Each row is a point on a landscape with many valleys, with its height.
A ball rolls from a point to the lowest of its 3 nearest points, and stops where none of them is lower. Distance is the straight distance between rows; heights are no part of it.
Z_770: [ -9  24   3   2  37  28  17 -24  -8   3  19  -7   0   1  43   8 -19  29
  -2  -1  16  13  -6]  height 34.5
Z_506: [ -5  18  10  40 -28  -2   5  22  -4  46 -12  -1 -25  38 -23  44 -29 -41
 -33  15  -2   4  23]  height 29.6
Z_691: [  0  20   5  13  13  21  -4   7   0  34  -3 -17  -4  13  15  13   1   9
 -13   2   1   3   8]  height 46.7
Z_329: [  5  21   3  -8   9  11  -7   6  10  16  -4 -17  -9  13   3  -4 -10   5
  -3   1   8  -5   7]  height 46.6
Z_845: [-25   6 -14 -37  40   4  28 -33  -8 -23  24   0  35 -27  27 -18  20  37
  24 -19   5  -1 -34]  height 20.8
Z_459: [ -3   3  -7  -4  21   2   6 -23   5 -17  15   5  15 -11  26  -3   0  17
   2  12  13  15  -7]  height 24.2
Z_67: [ 23 -20  23  30 -66 -21 -26  39  10  12 -41   1 -15  20 -41 -10  -8 -36
  -7  15  -9 -22  11]  height 10.7
Z_974: [-20  -5 -18 -40  40   1  16 -35  -4 -34  17   4  36 -24  23 -26  35  36
  26 -18  -2  -5 -25]  height 9.1
Z_696: [ 13  -3  35  44 -71  -9  -3  50  -8  39 -16  -2 -15  38 -40  34 -26 -49
 -41  13 -27  -9  47]  height 31.7
Z_128: [ 17 -35  17  -4 -50 -27 -18  21  14 -35 -23  11 -11  15 -38 -20  -8 -25
  -7  16 -13 -18   5]  height 28.5
Z_116: [-43  23 -18 -38  44  13  20 -42  -3 -28  25 -17  36 -38  39 -13  19  45
  33 -23  12   4 -27]  height 17.8
Z_630: [ 10   5  11 -17 -13   2 -14  18  -1   5  -7   3  -7   9  -7  -3 -14   0
  -5  -4   0  -3   5]  height 30.2
Z_649: [  1 -13 -21 -22  -6 -25  -5  -7  15 -46   4  22  16 -37 -14 -27  19  -5
  14  -3 -12 -15 -18]  height 10.9
Z_910: [  8  -8  16  33 -33  -2  -5  13  -6  27 -26   1 -17  33 -25  20 -17 -31
 -21  13  -3  -6  14]  height 33.7
Z_167: [  3  17   1  31  -1  -3   8  28 -15  51   0  -1 -28  32  -4  42 -19 -27
 -23   7  -3  19  26]  height 35.4
Z_397: [-16  33  -3  -4  45  40  19 -11 -16  25  17 -16  -9  14  55  11 -16  33
   6  -7  24   8  -4]  height 44.8
Z_642: [ 22 -34  20  -7 -59 -34 -27  28  14 -52 -27   8  -3   1 -43 -20   1 -31
  -8  12 -18 -10  12]  height 31.0
Z_550: [-18  54  -1  29  50  34  22 -19 -18  56  15 -35 -10  18  48  42  -1  12
  -4   2  21  26   5]  height 58.1
Z_4: [ 14  -8  12  47 -43 -14  -1  33  -6  26 -24  -6 -20  26 -39  14 -13 -44
 -19  17  -7  -8  18]  height 43.9
Z_686: [  4  -4 -16 -20   3 -12   0  -7  17 -27   5  14   6 -26  10  -8  12   5
   8   8   6   6  -5]  height 23.5
Z_31: [  5  13   0  22   4  14   3  17  -9  54   0 -15 -13  21   8  32  -4  -4
 -16   6  -6  12  21]  height 43.0
Z_518: [  8 -17  13  -2 -19 -10 -22  15   5 -18  -9  15  -9  10 -21 -12 -13  -8
  -4  -3  -7 -12   0]  height 54.2
Z_74: [  4   0   2 -12  -4   2 -19  19  10  -6   8   8  -6  -6 -11  -8 -10  -6
  -1  -1  -2 -10   2]  height 9.5
Z_745: [ -4  21   5   7  33  26   3 -12  -8  12  12 -10   6  10  32  16  -7  27
 -10   8  25   9   6]  height 28.8
Z_647: [ 18 -20   8  43 -55 -17  -5  35   1  21 -35   4 -14  26 -41   6 -11 -43
 -23  11 -17 -14  18]  height 53.7
Z_729: [  7  -3  -3 -25   0 -14 -14   1  12 -25  13  13  10 -25 -19  -8  -4   6
  -2  -3   2  -5   1]  height 26.4
Z_422: [-34  26 -18 -32  47  13  21 -41 -10  -5  23 -19  32 -38  44  -4  15  44
  32 -27  18  19 -25]  height 17.7
Z_139: [-26  11 -13 -28  54  10  31 -42  -6 -11  19  -9  26 -36  42 -12  12  45
  27 -20   9   8 -33]  height 25.3
Z_436: [  2  23   2  20  20  20  -3   1   0  39  -1 -22  -7  17  18  19  -5   0
  -5  -2   4   2  18]  height 48.1
Z_466: [-20  40   7  19  45  36  20 -11 -24  45  10 -27 -13  17  41  30  -3  11
  -3  -3  27   8   1]  height 49.3
Z_902: [  6  18   8  39 -15  -3  11  30  -2  40  -3  -8 -26  27 -13  40 -21 -24
 -27  14   0  13  17]  height 32.1
Z_278: [ -9 -12 -24 -47  25  -6   7 -22   7 -46   5  19  23 -29  11 -24  33  30
  26  -2   0  -5 -21]  height 35.5
Z_739: [ 20 -24   7  28 -47 -15 -11  28   5  10 -33   0 -21  31 -48  -1 -14 -35
 -15  17 -12 -11  11]  height 40.0
Z_960: [-20  15 -12 -26  40  17  22 -38  -7   0  29  -1  25 -31  44   1  -1  43
  25 -17  14  19 -24]  height 26.7
Z_612: [-13  29   8  34  28  24  13   2 -20  68  13 -24  -5  24  17  42  -4  -3
 -19   8   2  16  21]  height 31.6
Z_382: [  2 -13 -17 -16  -5 -27  -3   2  13 -29  -1  17   8 -40 -28 -29  15  -2
  17  -7  -6 -17  -3]  height 20.5
Z_825: [ 15 -20  11  16 -13  -8 -12  24  -1  15 -22   1 -27  23 -15   1 -14 -19
  -6   0  -5 -22   5]  height 57.6
Z_970: [ 22 -19  11  38 -60 -18  -8  44  -2  28 -33  -3 -10  28 -42  -1 -13 -44
 -26  15 -21 -11  16]  height 54.1
Z_8: [  6  -7   6  13  -6   3  -9  24  -3  22 -18  -3 -20  25  -3   6 -12 -19
 -12  -3   3 -10   5]  height 34.1
Z_911: [ 21 -50  -6 -17 -51 -42 -21  13   9 -60 -22  29  -5 -21 -38 -46  24 -25
  15  -5 -38 -18 -10]  height 37.9
Z_293: [ 19 -35   9 -12 -37 -25 -20   7   2 -40   2  20   0 -10 -37 -22  -9 -11
  -6   1 -13  -8   1]  height 25.9
Z_143: [-15 -16 -15 -29  26  -6   6 -39   9 -31  14  10  30 -26  25  -8  26  17
  21 -13  -7   6 -16]  height 43.8
Z_195: [  8 -25 -20 -23 -25 -32 -14  -2   4 -62 -13  25  18 -32 -34 -36  23   0
  11  -1 -22 -31 -15]  height 42.4
Z_602: [-24  62   6  24  63  38  18 -25 -25  59  16 -38 -22  14  61  48  -2   8
  10   3  29  37   3]  height 69.5
Z_594: [ 12 -16  12   3 -28 -12 -20  13   0 -11 -11   6 -22  20 -20  -2 -15 -13
 -10  -2  -5 -20  -7]  height 44.0
Z_347: [  6  -3  19  45 -60  -5  -8  51  -4  43 -19  -4 -18  33 -31  27 -24 -49
 -40  16 -22  -9  45]  height 30.3
Z_203: [ 11  11  10 -11   2  13  -9   7   6  14   8  -1   9  -7  17   8  -5  15
  -2   4   3   5   8]  height 17.6
Z_886: [ 10 -18   8  21 -17  -6 -16  22   5  12 -12   6 -20  31 -25   3 -17 -28
 -21  -3  -9 -12   6]  height 73.6
Z_818: [ 11 -25  16   2 -42  -9 -20   9   9 -23 -16   9 -10  25 -31  -2 -12 -23
  -9  -1 -11 -13   4]  height 25.0
Z_545: [ 23 -42  10  -8 -54 -37 -18  16  18 -51 -12  22  -5   2 -54 -27  -3 -24
   1   6 -24  -4   6]  height 28.3
Z_579: [-19   2  -5 -16  39   8  18 -39   2  -8  23  -1  18 -23  30  -3  12  29
  19 -18   6  16 -23]  height 35.9
Z_502: [ 14 -37  14  18 -40 -15 -23  17  14 -17 -23   0 -11  28 -29  -9  -7 -26
  -8   2  -5 -15   8]  height 19.3
Z_750: [ 11 -39  -3 -19 -29 -28 -14  -3   4 -37  -5  32   7 -22 -43 -27  19  -7
  12   0 -27 -12   1]  height 28.1
Z_517: [ -9  29   5  21  30  36   4 -16  -7  37   4 -27  -2   6  24  19   3  15
 -11   3  12   2   1]  height 30.4
Z_949: [  1  19  10  29   5  14   8  13 -13  62   6 -22 -13  30  12  41  -8 -16
 -21   4  -1  26  22]  height 36.7
Z_718: [ 14   8  10   8 -11   6 -15  29   2  11  -3  -6 -13   8   0  10 -13  -9
 -10  -6   0 -10  10]  height 48.5
Z_228: [  1  12   0  -4   4  24 -10   0  -3   7   8  -2  -1   2  12  10  -8  26
  -4  11   9   6  10]  height 20.3
Z_389: [  2   6 -20 -22  14 -14  -3 -10   7 -28   4  19  13 -32 -12 -15  18  11
  21   3   1   3  -4]  height 12.1
Z_62: [ 21 -27  20  10 -62 -23 -20  42  17 -15 -36   4 -12  20 -44 -18  -1 -35
  -2  18 -13 -23  14]  height 20.1
Z_515: [-25  -2 -19 -29  40   8  17 -43  -5 -18  17  -2  27 -28  26  -8  25  33
  25 -22   3   6 -24]  height 24.8
Z_564: [-41  24 -35 -51  46  13  24 -45  -5 -31  32 -10  32 -41  38 -28  33  52
  35 -21  22   6 -37]  height 6.6
Z_573: [ 15   3  12  41 -34 -14   6  28  -5  36  -7  -3 -23  32 -27  28 -20 -44
 -23  15  -5  -5  21]  height 27.5
Z_312: [ 17 -51  -7 -16 -35 -36 -13  -2   2 -52 -11  29   6 -26 -37 -44  30 -19
  12  -4 -31 -21 -10]  height 31.5
Z_212: [-16  38  12  30  35  32  15  -7 -21  63  16 -35  -9  29  22  46  -8   4
 -19   3  16  23  15]  height 37.7
Z_469: [  6 -17  -9 -16 -11 -20 -13   7  14 -23   7  14  10 -24 -35 -22  -1  -6
   5  -6  -6   0   1]  height 23.7
Z_608: [-17  36  -3 -16  47  34  26 -28  -8  14  28   0   0 -13  52  -2  -4  39
  17 -17  18  21 -14]  height 50.9
Z_873: [  0   4  -6 -10  -1  -2 -10   7  10  -3   5  -1   6  -7   0  -5  -2   7
  -5  -6  10  13   5]  height 18.2
Z_887: [ -3  24   5  26  23  26   2  -6 -11  55   5 -30  -8  18  14  25  -2   3
  -9   1  11   9  10]  height 9.6
Z_771: [ 31 -38  10   1 -62 -42 -11  19  12 -50 -23  21  -7  -5 -45 -28   2 -38
  -6  11 -14  -9  11]  height 29.9
Z_547: [  8 -20   1 -13 -23 -22 -20   3   8 -31  -2  18  -4 -11 -29 -15  -1  -4
   3 -10 -18 -11   7]  height 25.2
Z_341: [  5 -20 -21 -22 -14 -22  -6  -7   1 -35  -6  20  14 -36 -37 -33  11  -4
   6  -3 -13 -18  -2]  height 23.0
Z_916: [ 17 -40  -4 -13 -52 -40 -12  11   6 -42  -3  22   0 -13 -41 -37   7 -16
  10  -1 -27  -4  -5]  height 26.9
Z_669: [ -5 -16 -26 -27  12 -22  -3  -8  13 -49  -3  21  15 -34  -1 -25  33   2
  25  -6  -5 -10 -27]  height 25.8
Z_140: [-34   3 -24 -50  42   6  31 -38  -9 -46  25   4  34 -29  29 -28  28  43
  23 -12  24  -6 -34]  height 18.6
Z_932: [-14   9   6  -4  27  24  13 -18  -6  -2  21  -2   5   2  34   2  -4  29
   4   3  20  19  -6]  height 32.8
Z_589: [ -6  -3  -1 -12  36  22  13 -26  -3 -14  25  -2  17 -21  27  -1  -3  29
  12  -8  14  30 -13]  height 34.9
Z_561: [-26  31 -16 -19  54  25  24 -36  -3  16  28 -10  16 -27  43  -3   1  42
  28 -22  26  30 -20]  height 38.0
Z_107: [ -7 -11 -23 -32  20  -6  13 -25  10 -38  -2   8  25 -24  22 -16  38  25
  24  -7  -3  -4 -24]  height 36.1
Z_89: [  3  19   8  23   4   9   4  25 -13  59   6 -18 -20  27   4  37  -7 -23
 -15  10  -5  22  18]  height 40.5
Z_508: [  1 -15 -25 -22  -4 -29  -8 -11   9 -46  -7  17  15 -31 -33 -33  25   3
  14  -5 -12 -30 -12]  height 28.7
Z_862: [-17  55   7  18  49  42  17 -21 -30  36  16 -31 -17  12  53  30  -4  15
   1  -8  31  13  -7]  height 47.0
Z_553: [  1   4   7  28  -6   0  -1  26  -6  40 -17  -3 -28  24  -9  20  -6 -18
 -13  -1  -8 -10   8]  height 14.6
Z_965: [ 13  -3   2  34 -18 -11   1  22  -9  31 -13  -1 -21  31 -17  16 -19 -32
 -17   7   9  -6  11]  height 22.7
Z_108: [-13  29   0 -10  45  37  20 -16 -23   7  19  -7  -4  -3  53  11 -12  37
   8  -8  19  19 -15]  height 40.9
Z_521: [  3  -3 -13 -14  11   4  -6  -7  17  -7   5   8  14 -19   9  -5  -1  10
   2   4  11  10  -1]  height 20.4
Z_237: [ 25 -31  14  -4 -37 -19 -19  15   1 -30 -12  21 -12  16 -37 -11 -11 -16
  -3   1 -21 -10   9]  height 27.0
Z_409: [ -6 -12 -23 -30  20 -19   0 -19  16 -41   4  13  19 -29  11 -26  35  19
  21  -4  -7  -6 -20]  height 32.7
Z_395: [-13  39  -3  -2  53  44  24 -14 -17  34  29 -24 -12   5  58  23 -11  30
   1  -9  19  17 -12]  height 45.7
Z_513: [ 14   2  29  51 -47  -7  -1  34  -8  41 -22  -3 -13  37 -27  29 -25 -46
 -39  22 -19  -2  29]  height 28.9
Z_894: [ -3   3   4 -11  28  10  13 -25   4  -4  14   2  16 -10  30   1  -8  28
   7   0  14  19 -11]  height 28.6
Z_368: [ 16 -23  27  24 -54 -17 -24  27  23  -6 -34   4  -9  27 -37  -8 -12 -29
 -10  17 -12 -25   5]  height 20.0
Z_68: [ -9 -14 -21 -24  16  -4   6 -25  13 -31  -2  20  15 -34   3 -10  20  14
  23   4   4   2 -15]  height 25.4
Z_912: [ -3  20   8   9  26  31  -5  -4  -6  25  -2 -25  -2  14  27   9  -3  10
 -10   1  11  -3  10]  height 4.6
Z_76: [ -3 -12 -15 -22  17   2   2 -29   7 -24  10   5  15 -23  18  -8  11  14
  18   0  10  13 -13]  height 37.0
Z_749: [ -6  18   4   2  19  25  -1  -6  11   8   7 -10  13   6  24   0  -3  20
  -5  11  16  -1  10]  height 23.9

Where does a ball stop that starts at each point below?
Z_932 | Z_74
Z_550 | Z_912
Z_397 | Z_912
Z_602 | Z_912
Z_293 | Z_649
Z_589 | Z_74
Z_696 | Z_553
Z_89 | Z_553
Z_76 | Z_74

Call two points neighbours if one is among the 3 nearest of the other. Go from one point of each pair to the other, from neighbour to neighbour, staying as low as possible. Name the highest point that can't be avoided.
Z_67 and Z_974 | Z_579
Z_974 and Z_553 | Z_949
Z_887 and Z_67 | Z_517
Z_67 and Z_74 | Z_237
Z_74 and Z_389 | Z_686
Z_203 and Z_74 | Z_873
Z_502 and Z_67 | Z_368
Z_74 and Z_912 | Z_749
Z_974 and Z_564 | Z_140
